Points, in no order, along strands that fork, close into loops and pass close to each other.
Points whose rows are less than 55.2 apart are linked; no others are. Some points are linked to none.
q_90: [  6 -13  -4   5  -2   9   2   3  12  -2   7  -3 -21  -9  -2   6 -14   8
 -15  -8  10   9 -12   5  -4   0  17  -3  22  11   6   1  14  -4  11  -4
   3   0  12]
q_63: [  1   6  -9 -11  -5   2   2   3 -10   3 -20   1   1   2  -1  -7  19 -12
  -3   7   1   4  -6  16   6   9  -7  18  15  25  -6   1 -17  11 -10  -7
  -2   4   6]
q_113: [ -1  -2  31  13  -8   8  11  -4  11   0 -20 -14   0 -19  -6  16 -14   9
  11 -12   8  11   3 -12 -10  -9  10   6  20   2   1   1 -19 -14  19  15
   5  12   3]
q_144: [-14   4   5  -9  -3   9  14   1   8  -7  14  29  10  10   7  -2  -1   4
  16   5   5  -5  13   5  -1 -15  -7   0 -16  -8  -1  -5   5  -2 -18  -4
  -3  -1 -18]
q_621: [-12  -1   4  -4   3  -9   5  -1   1   4   2   6  -7  -7   7   1  -2 -24
 -10  -3 -13  21 -13   5  -3  17   6  16  18  31  -3  12  -1   3  -1  -2
  -9 -17   9]
q_939: [ -2  -7  -5   4 -13   2   4   0  17  -1  -2 -16  -8 -10   5   8 -17  10
   8 -22   9   2  -5   4   5   7  11 -16  22  13   2   9   6 -16  14  -1
 -10   1  16]
q_979: [  5  13  -9   3  -3   5  -1   2  14  -1  25   9 -15  15  -4 -19  -5   4
   3  -3  -8 -30   5  -8   0 -10  -3 -15 -13 -18   4 -15  26  -4 -11   6
   4 -10 -14]
q_678: [-13  -7  16   9   8 -19   5  -1  11   6   8 -16  14 -31   8   5 -14  -6
  -7 -27 -14  -3   8  -2   1   8  18 -11   9  17  -3  36 -13   9  17  -6
   7  -3   8]
q_894: [ 11   7  13   5   0  -7  15 -10   6  -8  12   5   9   7   1   1 -11  18
  -7   1   9  -9   7   2  24   4   5  -4   2  -5   9  -1 -10  -8  12  18
  -2   2  10]
q_361: [  0   5  23   3  27  -5  12  -5  -5   7  13  10  18   1  11  -6  -8  -3
  -9   3   0   5  11  -3  12   4 -11   3  -3 -16  -4   1   2   5  11   9
  -1   5   3]
q_719: [ -5  -5   8  -4  -5   8   6 -10   5  14  13 -11   1 -24   5   2 -20   2
  -9 -24  -6   3 -11  -7  -1   1   7   5  23  19  -2  16  -5   5  11   3
  -1   5   9]
q_628: [  6  -1  33   3   1   4  19  16  -5  -5 -21   0   1   5   1  12 -13   9
  -1  10   2  28  -1 -14 -10 -13  -1   7  14  17  -3  -7  -1 -13   8   7
  -7  -1   3]
q_116: [  2  -4  18   6   0 -14  -1  12   4  -6  -3 -25  10   0  -3   8 -14  10
  16 -12  11   8   8   1  -3 -15   2 -12 -16 -28  -6 -10 -16 -23  19   9
   0  10  -5]
q_281: [-20  -7  15  -3   1   1   1 -10   6  14   8 -17  11 -35   9  -5 -14  -4
  -5 -24 -19 -12  -1  -4  -2   4   7  -3  20  20  -8  25 -22   6   9  -3
  -5 -12   8]
q_202: [-13   9 -10   3  -8  -2 -13  -9 -15   5 -10  15 -14  14 -13 -28  12  -4
 -14  10   5 -10   1  -4  -6  -5  -2   4 -12   8  11  -7   2   9 -26   5
   2   4 -14]
q_74: [ -1  -8  -6  -1  18  -6   3   6   4  -4   7 -17  -3  -7   5  -2 -12   2
 -12 -21  11   6   0   7  23   3   5  -6   8  -9   0  -2   5  -5  10  -8
  -7  -6   8]
q_35: [-16   1  11  -1   4  -7   7   5 -12   2  -6   2  13   3   2  -5  -2   5
  13 -10   7  14 -12  -5   6 -14  -8   6 -12   7   9  -5   5   9 -12  -6
  -9  11 -20]
q_861: [-11   8   1   3  -7  11  -5  -7   5  -9  13  13   0   9  -6  -9 -21   3
  13 -20  12 -17   2   0  21 -12  18  -5   5   8  13  13   2  -8  -9   0
   0   2 -16]
q_189: [-29 -13  -5   2  -4   5  -2  13  16   7  -7  -2   4 -12  10   1 -11  15
  16 -13   8  10   1  18 -14   4  -8  -6  10   7   8   3  13  -2   0 -17
 -12  -8  -3]
q_99: [  3  17   1  -4  -1  -5   6 -11  -3   4   3  -5   0  -3 -12 -11  -2  -8
 -12   5   1 -14   1   2  18  -3  12  22   6  16   3  -8  -5   8  -5   7
   3  18  -7]
q_15: [ 20  15   2  -4   5  -3 -20  -9 -11   8  16  14  -5   0  -6  -1   2   7
 -18  14 -17   5  10  -1  -8 -16 -20 -24 -14  -3  11   1  -6  -3   0  10
  -8 -10   4]
q_914: [ 12   5 -10 -22 -17  13   3   0  -2  -3   3   5   6  14  -1   5   8  -3
  16   4   5   4  -7   1  -1  -2 -11   1 -10   3  -2 -18 -12 -13   4   8
  -3  -1   3]
q_356: [-10   1  40   5  14   0  16   5  -5   2 -21  -1   0  -5  -4   7 -17   1
   5  -3 -14  32  -7  -7  -2 -10  -1   4  12  14   0  11 -20  -1   7  -1
  -9   1  -4]
q_475: [ 21   3  -9  -7  -4   1  -7  -2  -1   1  21   9 -22   2 -16  -5   4  -3
 -16  13   3   3   9  -6  -1 -12  -7  -9 -15 -10  13 -16   1  -4  -4   1
  -3 -10  -2]
q_625: [ 10  -2 -17  -3 -15   8   3  12  18 -14  10  -3  -9  -6   4   6   0  14
  17  -4  12 -14   6   8  20  16   9  -9   1   0   9  -4   8  -5  -6 -10
  -4   5   0]
q_214: [ -3  10  -8 -13  -1   9   0  -5   3   1   5  18  10  12   0 -20   8   9
   4   3  -6  -7  -1   0   4 -20  -5   7 -21 -10   2 -10   7   4 -16   7
   7  -1 -15]
q_11: [  1   7  11   3   3 -18   6 -20   1   9   6  -5   1  -7  -3   3 -10 -10
 -12   3  -1 -10  -4   0  10  10  26  11  18  24   5   4 -14   0   9   3
   2  11  -3]
q_662: [ 11  -6 -18  -6   3   3 -12   0  -4  -2   7  11 -20  14  -6  -8   5   3
  -7  15  -9   0   1  -2  -4 -11  -2 -17 -18 -20  12 -12  25  -5  -9 -14
  12 -11  -6]
q_156: [  7   2  -9  11  -3  -2  -1  -5   7  -8  20   8 -14  18  -6 -19  -5   6
   3 -16   9 -23   2  -5  12  -6   1 -14  -2 -20   4  -3  19  -7   0   5
   2   1  -1]
q_5: [  0  -2 -30  -6 -18  12 -12   6   1  -2  -5 -15 -22  -8 -17  -4 -10 -24
 -14  -1   1 -19   7  -7  -2   3  23   8  -3   9  11  -7  10 -10 -13  -8
  16   4 -14]
q_470: [-11 -11   5  11 -18  -3   7  -3   1  10 -17   3   6 -20  20  -1   0   3
  22   2   7  13  -7   1 -24   5 -10   4  12  12   3   1  -3  -6   1  11
 -14   0  16]
q_810: [ 11  -7 -20   2   2  17  -7  13 -12   1  -7  -4  -5  12   0  -4   1   4
  -6  11 -13  -9   3 -16   7   7   6  16 -16 -27  13  -5  24   7 -17 -20
  14  -7   0]
q_211: [  9  -3 -12  -2 -19   5   3   8  11  -2   7 -15 -10  -7   8  11  -6   5
  21 -11  16 -12   2   2   9  20   2  -7  11  11  16   3   2 -14   2  -4
  -8  -5  16]
q_672: [-14   3  -6  -4  -2  -9   6  -2  17   1  14  -7  -5  -9   2   3   0 -25
  -9   1 -15   3   3  10  -4  23  -4  18  24  26  -9  13  -6  -4   1  -2
  -6 -27  12]
q_227: [ 10   1   8  -4  17  -4   1   2 -12   7  12  15  15   6  10  -2   2 -10
  -9  16   0  12  -2  -3   3  15 -10   4  -1  -2 -10   1   2  11   2   5
  -6   1  11]
q_119: [ 14   9 -24 -11 -14  14 -29   4 -11  -1  -7  -1  -5   6   0   6  17 -15
   6  17   2  -6   0  17  -8  13   1  -5  -1  -1  -6  -3   7 -12  -4 -18
  13  -7   0]
q_836: [ 15   2  -6  -9  15   6 -15  11 -15   5   6   9   4   7   7   0  10 -17
 -18  17  -5  -3   2   3   8  19  -4   7   1  -1  -9   9   9  15  -6  -8
   0  -8  10]
q_953: [ 19  -5 -20 -13  12  -4 -17   4  -5   6  14 -13 -20   6 -12   8  -1 -12
 -20  17 -20 -19  10  -9   8  24   3  -2   5 -11  -5   3   9  14  11 -16
  11  -8  10]
q_891: [ 11   6  -3   3 -14  -7   6 -12  -6   6  -5  12  -1   1 -15  -6  16  -3
  11  13  -2  -2  -4  10  -1 -11  -5  10 -10   7  -5 -13 -17   7 -14   6
   1  23 -15]
q_180: [-10   1  -1 -12   8   6   7   3  -9   6 -16   2   1  -1   2  -3   0  -1
  -1   0   3  15   1  12  14  14  -9  11  12  14  -1   4 -30   7  -5  -1
  -9   3   7]
q_220: [  5   9  15  -4  10 -10  -1   3  -8  13  -2 -10  17  -6   3   3  -2  -9
  11  -7   7   6  13   2  11   8  -7   4  -8 -17  -9  -1 -32  -7   2   2
  -8   9   8]
q_859: [ -7  -7 -33  -1   3 -11  -5   2  -1   4   5  -3  -9  -5 -11  -6  -1  11
 -20   8  -3  -4   3  -1  -3  -4  13  -4  -6  -7  -2 -18  17   2  -8  -1
  -3   5 -15]
q_492: [  7  -4  18  11  -2   1  10   2  -4  -3  -1   6   0   2   4   7  -1   5
  -9  13   9  29  -7   1 -13 -12  -2   5  11  10  -2  -8   7  -6   3   4
  -4   4   5]
q_233: [-11   3   3 -14  18  -2  -4  -1 -18   8 -12   3  17   5  -1  -9   9   2
   0  -9  -7  11   2   7  15   1 -15   3  -9  -7  -3   6 -19  19  -6  -6
  -8   0   2]
q_337: [ -3  -1 -14  -8   2  -5   2   2   3  -6   6 -11  -3   3   0   0 -13   4
  -9 -23   7 -10  -3  -6  31   4  12   1   3   0  13   2   9   4   3  -8
   1   1   5]
q_974: [ -9 -13  21  14   2   3  -1 -10   1  -9 -18   1  14  11  -2   8  13   8
  11  -6  14  20  -2   1 -17 -22  -8   0  -2  -2 -15  -4  15  11   0   0
   8   9  -3]
q_481: [ -5  -3   2  -7   1   7  11   6  10 -16  -3   6   5  14  -2   0 -10  26
  12   2  13  11  10  -3  -1 -19  -6  -8  -9 -13   2 -10   3 -27   3   8
  -4  -9  -3]
q_536: [-19  -7   0  -3 -14  -1   4   3  12   1  -3  15   7  -6  10  10  -5  12
  21   5   9   7  -4  11 -17   4  -4  -4  -5  12   0  -5  11  -2  -8  -9
  -4   3 -10]
q_825: [ -6  -3  -4   0  -2  -8 -13   2 -16  -8 -13  -7   6  -1  12  -3  26  -7
 -10   1  -5  -7 -16 -16   0   6   6  12  -7   4 -21  12  -3  35 -18   1
  -8  10  -3]
q_993: [ -2  -3  -2   7  -8 -15   9  -8  14  -2   5 -21   1 -12  12  10  -9  -7
   3 -15  -4 -12   3   2   9  17  13  -5  25  24  -5  19  -1  -9  18  -3
  -8 -14  28]
q_421: [-11  -4  26  15   9 -16   5  -4   7   6  -3 -20   8 -26  -4  15  -9  -6
  -1 -23   4  -2   4  -3  -3  -1  22  -8   4   6   7  28 -23   5  19  -2
  13   8   5]
q_118: [ -8 -12   7  11   4   4  -1 -16  -4  -7   0  20   1  14  -9  -9  12  16
   4   4  12  15  -4   0 -18 -27  -8   1  -4  -5 -13  -1   4   9  -6   4
   5   6 -13]
q_44: [-12  -9 -18  10   5 -11  -9   1  -6  13   5  -5  12  -6   8   8   9  -6
 -10  -4  -6   8  -9  -5 -15   8  -4  15   7  -2 -20   8  13  18   0  -2
  -1  -5   6]
q_770: [  3   9  25  -6   0  -6  18   7  -2  12 -10 -12   8 -11   6   9 -14 -22
  17  -3  -1  -2  12  -3   4  18 -13  10   2   7  -4  11 -38  -5   5   2
  -8  16   4]
q_496: [ 19   0 -15  -3  -2   6   0   7   4  -5  17  -5 -21   1  -8  11   6  15
  -2  15  11  -9  -2   3  15  16   6 -12  -3  -9   9 -11   7  -3  -2  -7
  -2   0   7]
q_147: [ -2   9   4   7  -6  -1  -1 -15   2   5  15  18   7  11  -4 -19  11   7
   4   4 -15 -12  -1   0 -12 -21 -13   1 -14 -11  -2 -12   0  -2 -10  19
   6  -4 -20]
q_798: [  2  -6 -32  -7 -14   6  -4  13   4   1  -1 -29 -13  -5  -6   6  -5 -15
 -22  -9  -8 -29  -5  -6   1  10  16  13  20  16   7   1   9   1  -1 -11
  12  -6  -2]
q_145: [  1   3  26  22 -11  -5   6 -13   1  -7   2  -6   6  14  -8   9 -22  -1
   0  -9   4  -3  -4  -8  11  -6   0   9  12   2   7  -3 -18 -17  30  11
   7   6  -1]
q_217: [ -2  -2  16  17   5  -7   8 -17  -7   5  -1  16   9   9  -1  -7  12   8
   2  12  -4   9  -9   3 -12 -19 -13   0  -8 -14  -1 -10  -8  -1   3  15
   6   7  -7]
q_4: [  8   4  16   6 -10  -5  20   0   2   6 -11   9  12   0  -4  10   8   0
  20   6  -7   9 -14  -1  10  -2 -10  16  -8   4   1  -6 -26   6  -2   3
  -3  20 -10]
q_106: [ 10   0  -4   1   5   3   0   0   2  -7  16   8 -13  15  -5  -7   4  19
  -4  22 -10   0   4   4  -4 -19  -3 -32  -3 -19   3  -8  28 -13  -2 -12
   2  -8   2]
q_639: [ 15   9   1  14 -18   0   4  -2  14 -15  21  10  -6  15  -3  -6  -1   8
  13  -3  11 -27  11  -2  18  -9  10  -6   2   4  12  -5 -14 -18   2  26
  -9 -15  -3]
q_690: [  8   9  -2 -15  -7   2  -1  18  -6  -5 -12  -7  16 -10  16   2  24 -13
  17  -6  -5  10  -2   8   2  11 -12   4  -4  13  -9   6   1  13  -3  -5
 -10 -15  11]
q_592: [ -5 -19 -20   0  10 -14   0   7  -1  14   7  -4  -3  -6   3   4  -2 -11
 -29   5  -4   4   1 -14 -17  18   1  14   7   3 -20   2  10  16   2   7
  -1  -2   4]
q_298: [-12  -8   0   6   3 -16   4 -11 -21   0 -15   0   3   2   6  -4  16 -15
  -2  -2   2   4 -23 -11  -1   3   2  11  -7  14 -11   8   0  29 -13   9
  -3  13   0]
q_890: [ 10   5  -1 -11  -6   3 -14   9 -12  -5 -10  -4  17  -6  22   0  26 -11
   6  -2  -2   1 -13   1   1   3  -5   4  -6   2 -19  18  -2  27 -12  -3
  -6   5   3]
q_61: [ -7 -13  33  20   6 -15  15   0  -6  -3 -17   9   5 -13  16   9  13 -11
   5   2   4  24 -15  -2 -13  -3  -4   5   4   8  -3  13  -3  21   6   2
  -5   3   2]
q_473: [ -5  -9 -30   0  -7 -10 -15   2  -4   9  -1   1  -3  -8  -4  -1   7  12
 -15   8  -2   9  -1 -12 -21  -8   7  -9 -17  -3  -9  -7  15  12  -9  -3
  -1   5 -14]
q_183: [  7   6 -11  -9  -1  -9  -5  10 -14   9  -8   0 -10 -11  -8  -7   9 -24
 -25  14  -5   3   9   9  -4  12  -3  14   5  28  -5   1 -13  16  -8  -4
  -8   1  -5]
q_367: [ 14   1 -28  -7  -1  15  -7  14  -3 -14  -4 -28 -23  -7 -21   2   9 -11
   3  17  -9 -14   1  -9  -2  18   4  -4 -18 -14  -1 -11  32   9   2 -15
  24   5   3]
q_782: [ -5  -2   1 -10   2   2  -2  -6 -16  -4 -18  17  11  17   8  -7  18  12
   4   2  -2   7 -11   8  10  -6 -11  -6  -5  -7  -1   2 -23   8 -13   1
  -7   1   2]
q_853: [  3 -13  21  11  -7 -19  10  -7 -13  -6 -16   6   1   1  19   1  11  -7
   1   5   8  10 -28   1  -5   2  -1   0   3   8  -9  13  -5  13  -4   7
 -16   6   1]
q_229: [ 12  -7 -21 -12   1   0   1  13   8  -1   8 -18 -17  -6  -5  10   4 -20
 -18  13 -10 -16   9   3   3  33  -3   8  14   5  -2   2   5  14   7 -15
   9 -20  12]
q_506: [-33 -18  -3  10  11  -9   1   5   7   2 -10 -14   9 -20   2   1   4   6
  14 -19   1  15  -2  13 -19  -5  -5   2   5   9  -3   8  18  11   2  -7
  -5  -5  -5]
q_755: [-17   3   9   4  15  -8   5 -13 -11  10  -1 -10   6 -12   1   1  -7 -14
   4 -21   9   3  -3  -1  12   1  -1  20  -1   5   2   4  -9   4   2   1
   2  17  -4]
q_937: [-10 -18 -27  -1  -3  10  11   6  17  -5   9  13 -10 -10   7   7   0  10
  -5  -1  13   1  -3  16  -5   3   5  -4   6 -12  -1  -7  10  -4  -9  -5
   8   1  -9]
q_166: [ -4   4  -8   0   1  -9 -14  -5 -19  11 -15   4  -5   5 -13 -20  14  -8
 -25  13  -3  -4   3  -4  -2   4   0  13  -9  15  -2  -3  -8  19 -20   5
  -3  13  -8]
q_741: [ -2  -1 -22  -4  -8   9 -15   2  -1   6  -5  -3   1   3  10   4   6   2
  12   1   7   1  -5  13  -2  16  -4  -6   9  -6 -10  -3   6  -6  -4 -12
  -3  -6   4]
q_776: [ 11 -12 -18   3   0   4  -1  -5  -3 -11   3  -1 -24  11 -10 -14   1   6
  -4  15 -21 -15   9 -12  -3   6  11  -1 -18 -32  17  -7  25  -8 -14 -23
  15  -9  -8]
q_640: [  1  11  12   5  16  -2   9   0  -7   1  17   4  16   6   9  -6  -5  17
   0   3  -4   7   3   0  12 -15 -13  -7  -7 -23   1  -2  11  -8  -1   0
  -5  -2   5]
q_212: [-25 -14  19  10  18  -3  10  -1   3   2 -19 -12   7 -23  -9   9   8  -2
  10 -20   3  26  -6   8 -15 -11   0  11   2  10   3   4   5  12   6  -5
   2   5  -3]
q_218: [  3  14 -15 -14  -7   2  -3  -1  -1  -3   4 -17   4   3  -8  -5  -4  -2
 -13  -6   5 -18  -2   0  25   0  24  12   7  18   5   0   4   5   4  -2
   6   7   4]
q_795: [  4  10   3  10 -15   9   2  -5  10 -20  13   8   1  14  -5  -3 -16  11
  14  -8   6 -17   2   1  24 -11  15 -16  -2  12  14   6  -3 -30   3  12
   0  -6  -7]
q_20: [ 14  19 -15 -11  -9  21 -24  -5  -8  -4   3  17   8  15  -6  -7  11  -7
  15  13  -2 -13   5  14  -5  -7  -1  -7  -5  -9  -5   1   5 -13  -4  -5
  14   2  -1]
q_924: [-26  -9  -4  14  13  -7   3 -11 -20   6  -9  -4  11  -8   0   2  14 -14
   3  -7   3   6 -11  -6  -1   7  -7  21   3   1  -9   9  -3  16  -8   4
  -1   7  -1]
q_724: [ -5   3 -14  -9  -6 -17   7  -5  19  -2  13 -20   1  -9   3   8   1 -14
 -16  -1 -11 -18   6   6   4  22  11   7  22  29 -11   9  -6   2  10  -5
  -1 -13  13]
q_752: [  4 -10  -6  -1  -1  -5   5   1   1   7   5  -1  -7  -7   4   4  -4  -4
  -9  -3  11  23 -16   1 -15  -4   3   4  10  18  -2  -8  21   3   9   1
  -4   0   7]
q_333: [ -9  -6  -5 -15 -14  15   1  -3  -5  -6 -16  19   7  12  10  -5   5   1
  17  -5  10  14  -7  -1  -5  -5 -10  -5  -8  -4  -8  -4 -19 -12  -7   7
  -4   0  -1]
q_343: [ 16   1  -3   3   6  -7  -8  -8  -2  -2  17  -1 -13  23  -4 -13 -11   7
 -15 -11  -2 -20   0  -7  16   5 -11  -9   8 -19   2   2  14   4  11   3
   7   0  19]
q_946: [ -9   3   9   8  -4 -13  -3   6   7  15 -10 -23   0 -19   9   5 -14   0
  18 -21  11   7  10  -4 -10  13  -2   1  11   4  -2   9 -15 -12   8   0
 -18  -5  21]
q_789: [  9  11  20   5 -12   1  19   7  -1   7 -15  -7   3  -5  -3  11 -12  -6
  22   1 -11   3  -1  -3  13   0 -14  16  -3   6   3  -2 -37 -10   1   5
  -6  20  -1]
q_852: [ -6   0  37  17  23  -4  11   3  -3   5  -7   0  12  -3  -1   1 -13   2
  -2   1  11  14  19  -3  -1   0 -12   3   4 -14  -4   4  -9   3  11   3
  -2  13  -4]
q_620: [ -4  -9 -25 -25  -4  12  -5   8  -4 -10  -1   6   0   6   0   4   0 -12
  -2   8   3  -3  -5   6  -2   9   3  -4 -16   3   0 -14  29   0  -7  -9
  11  -4  -5]
q_130: [  5  17  -4  -3  -5  22   5  15  16  -4  10   6 -16  16  -6 -22   5  -3
   5   7 -11 -34  18 -20  -9  -9   1   0 -24 -19   9 -14  25   5 -15   3
  10 -16 -16]
q_322: [ -1   2  25   9  -8   8   6  -8   6  14  -3  -7   4 -23   6  11 -15   3
  14 -13  -6   9 -17  -9  -9  -5   6   0  20  10   6   8  -8 -11  14   3
  -3   4   2]
q_123: [ 13  17  -5  -7   0   8 -24  -2   2  -1   9  20 -12   9   4 -12  13 -10
  -2   3 -25 -22   6   1 -28 -19  -9 -24 -22  -4  16   2  11  -9 -17   4
  12 -21 -11]
q_784: [-13  -9  26  15   5   4   3  -1   2  -1 -19  -7  11  -2  -9   9   4   0
  18 -16  12  24  -2   0 -13 -15 -14   1  -3  -4  -2  -6  -2   1  13  -1
   7  12 -10]
q_404: [ 16   3 -16  -7   3  12 -19  11 -19   2  -4   6   4   8   6  -7  15  -4
 -17  13  -5  -6  -3  -4   5   0   1  13  -6  -8   7   3  13  11 -15 -11
  10  -8   5]
q_603: [ 13   6  15   3   1 -15   4  10   0   3  10 -14  12  -7   5  11 -10  14
   6 -11  14   3  12  -5  14   5  -5  -7 -15 -20  -8   0 -22 -14   9   5
 -12   5   6]
q_268: [  9   4   2 -14 -11  -2   8  -8   3   0   0  -7   5  14  -7  11  -8   6
   9   4   5   9  -7 -11   2   8  -3   1   0  -4  -5 -20 -11 -16  22  12
  -8  -6  11]
q_655: [  9  -2   9   8 -10 -20   2 -15 -13  -3 -14  11   1   5  -8  -7  19  -2
  -2  17  -9  -3 -14   0  -2 -16  -1  -4 -21   5   0  -5 -11  20 -16   7
  -4  16 -20]
q_815: [ 20  15  -1 -11   7  25 -15   0   3   0  16  13  -2  18  -3  -2   6  10
   3  12 -20 -11   0   3   0  -9 -15 -10  -5 -15  15  -3  -3 -10   1  10
   7 -15  19]
q_67: [ -5  -2  -6  -8  -4  13   5   7  14  -4  -3   5  -8   7   5   6  -8  24
  12  -7  19   9   6  -3   8  -4   2  -6   0 -14  11  -6 -13 -19  -3  -3
  -9  -8  -1]
q_941: [ 23  17   4  -9   8  15 -14  -4  -1   7  25   3  -4  23  -4  -9  -6   2
 -14   3 -12 -26   4  -6   9   8 -23  -6  -4 -14   8   3   3   4  10   9
  10  -6  15]
q_301: [-11  -5  11  16  10 -11   2 -11   5   2  -4 -12   7 -17  -1  10  -4   1
   8 -21  22   1   4   6   7  -5   8   1  -2 -12   6   8 -18  -4  13   2
   6  17  -1]
q_827: [-17  -6  22   4  28  -3   7   1  12  -5  -7  -9   3  -9  -2   1 -12  -8
  -9 -15   2  24  14   9  -1   8   6   8  22  10 -12  15  -1   1  11  -6
  -3  -5   5]
q_726: [  7  -6 -28 -13  -6   7   3  13   8   6   3 -12 -10 -10  -1   8   2  -7
 -17  -2  -2  -9  -5   6   8  16   4  12  13   7   9  -9   6   6   1 -10
   3 -13   1]
q_865: [-11  -4   5   1  -6   9   6   8  20  -3  -7  -3  -8 -11   0   4 -14  35
   8 -17  21  17   9  -1  -5 -13   5  -5   6  -5   7   3 -20 -13   1  -1
  -9   0   2]
q_758: [ 14   3  -1 -11   1 -11   5 -11   7   6  10  -8  -5   3  -4  13  -3   0
  -8  11   7   5   3   1   2  21   4  -4   5   5 -10 -11  -3  -1  21   7
  -6  -7  14]
q_957: [-11   0  26  -6  15   0  15  -3  -1   3  -4   4  -1  -7   2   1 -16 -15
  -2  -6  -8  27  -3  -4   1   9   5   4  17  25  -6  15 -14  -3  11  -5
  -9  -8   2]
q_768: [ -4  -3 -22   9   3 -14  -4   0   4   7   6 -10   4 -11   8   6   6   0
   5  -1  -7   1  -8   7  -2  15   1   4  11  -9 -18  -2  22   5   2  -9
  -8   0  -1]
q_84: [  0   0  29  10   3  -6  15   1  14  -1 -24 -10   1 -12   4  18 -13  -9
   4  -5   9   4   6 -17  -3   7  20   6  19  -3  -5   3  -6 -13  29  18
   6   3  16]
q_869: [ 13  10  -1  -5   0  17 -15   1   3  -9  19  21  -2  23   9  -6  12   8
   7  14 -21 -11  -5   0 -21 -24 -10 -20 -17  -8  14   3   2 -12  -7   9
   1 -23   1]
q_773: [  3   3  17   3   5 -13  14 -10   4  -1   4   1  15  -2  11   9 -11  -6
  -4  -2  12 -10  10  -4  20  20  13   5   8   7   5  10 -17  -1  21   6
   4  10   4]
q_163: [ 11  18  -6 -11  -9   6 -33  -6 -13  -5  -7  12  -4   9   2 -21  14 -11
 -10   4 -20 -22   3   0 -18 -20   1 -15 -26  -2  12   7   7   3 -19   6
   9  -5  -6]
q_185: [  7  11  16  12  -7   8  15   0   8 -10  17   8   2   5   4  -7  -9  13
   7  -2   6  -9  10  -3  17 -11  -6   9  -5  -6  10  -8 -23 -16  -2  20
 -13  -1  -5]
q_243: [ 11   0 -23 -20   4  22  -8   8  -3 -14   3  -7  -9   1 -11   8  10  -5
   7  14 -10 -15  -2  10   6  10   2  -9 -14 -15  -3 -10  29   5   1 -16
  23   1   2]
q_107: [  2   2 -18 -19 -18   1  -9   5  -7  -8  -5   6   2  -2  -4  -6  12 -14
  -3   6   4  -2  -5   9 -13   3   6   0 -18  18  -5  -8  17   9  -9  -6
   4   4 -11]
q_520: [  3   3   4   6   2   5   1   2  -1  -7   7  10   3  18   3   2   2  22
   7  15   2   9   2   1  -2 -16 -13 -14  -4 -16  -1  -9  14 -25   4   0
  -3  -7   2]
q_72: [-10   9 -23   0 -15  12 -17   1  -8   1 -17   6 -16   4 -21 -25   1 -19
 -12   6   6 -19  14   1  -4  -5  12  15  -7   7   9 -10   5  -2 -21  -5
  15   4 -19]
q_429: [ 14  20  -7  -4 -10   4 -31 -10 -16  -3  -1  19   5  10  -1 -12  19  -3
   2  17 -12 -11   1  13  -7 -15  -6 -12 -11   0   4   6  -6  -1 -17   3
  -1   6  -9]
q_588: [-21  -8   9  14  -6  11   9  -8   9   6 -15  -1   8 -29  10   4  -6   4
  23  -8  -2   9  -9   7 -20  -2   7   4  14  10  10   3  -3 -11   7  11
  -4   5   7]
q_653: [ -7 -12 -31   3   4   5  -1   3   7  -1   3   4 -10   2  -1  -1  -2  15
 -12   1   1  -9  -4   4   7   1   6   0   5 -23  -1  -7  17  -1  -9 -10
   8   0 -10]
q_595: [ -2  -9  12   2  27   2  10   8   8  -3  -1 -13   3  -2   2   2  -6   4
 -16 -14  14  16  15  13   9   2  -2  -5  13 -12 -14  -2  13  -1   8  -7
  -9  -3  14]
q_412: [ -8   2  42  11  20  -3  11  14  14   2 -24  -6   0 -10  -1  12 -10 -19
   3   3   9  10  24 -14  -6  11   2   1  14 -11  -7   8 -12  -5  22   8
   6   6  -3]
q_276: [ 16   6   2  -6  -3  -7 -24  -9 -21  -1   0  13   9   9   5   1  15   3
  -6  23  -8   6  -4   4  -9 -11   0 -20 -14   3   2   2  -9  -5  -5   5
 -11   1  -1]
q_155: [-12 -16 -12   1  -2  -7  -8  -9   4  -5   1  14   0   8  -6   1   8  12
  -3   8   8  15  -3   0 -25 -16   2 -12  -7  -1 -15  -6  24   9  -7  -4
  10  10 -18]
q_272: [-10  -1   2   2  17  10 -16  -5  -8  -2  -3  15   9  21  12  -7   8  28
  -2  -2  -9   9   2   4  -8 -26 -11 -17  -1 -19  11  15   7   2  -6 -10
   4  -9   9]
q_86: [-21  -6   6   4   8  -3   6  -3  14  -4   7   4   2  -4  -6   4 -18  10
  23 -19  18   4   9   8  -7 -10  -7 -13 -13 -15 -13  -4   5  -7   1 -13
   1  17 -17]
q_387: [ -1  -2  20  16   2 -11  19 -15  -9   0 -14  14   6  16  -4 -13   8  -5
   1   8 -15  -3 -18   4   3 -19 -15   4 -17  -1   9  -8 -12   7  -9  18
   8   9  -6]
q_767: [ 17  -1 -24  -2   5  -2  -9  17  -7  -8   2 -31 -27  -7 -21  10  10 -11
  -9  12 -23 -20   0 -11   3  22   7  -6  -1 -14   0  -8  22  15   2 -18
  13  -3   4]
q_474: [ 20   9  -1   2   1   1   2   1   7  -4  21   5  -3  10  -3   5   1  22
  -3  14   6 -12   8   0  21  11   0 -11  -3 -17   2  -9  -7  -9   2  14
  -3  -3   9]
q_896: [ -8   2  10  -4 -18   5  12   2  14  -7   7  22   7   5   1  11 -11   9
  29   7   7   1   4   4  -4  -9  -4   4  -8   7   0 -13  -9 -13  -4   1
  -8   4 -26]
q_761: [  3 -13 -28   4   8  -8 -18  19 -15   8  -6  -2  -4   4   0   7   9  -8
 -33  16 -17  -2   0 -18 -13  12   8   4  -1  -6 -10   7   8  17 -11  -2
   4 -15  -2]

A piece is two or more points that can be reached from each other along the links. Count, over all rows, the pieces, the separate loops (a circle has one, a figure eight two, a Y none), the forks (points with three links) and the tips (points with one).
pieces: 4
loops: 5
forks: 13
tips: 11

A fork is a point with three links, a tip a point with one. Leave the first point through the second and follow the links. Name the first fork or tip that comes.
q_123; q_869: q_130
q_212; q_506: q_217
q_166; q_202: q_107
q_72; q_202: q_758
q_894; q_773: q_957

A tip is a point with one link. Name the tips that can be reached along the links from each point below, in the order of the rows.
q_603: q_116, q_937
q_914: q_758, q_107
q_74: q_861
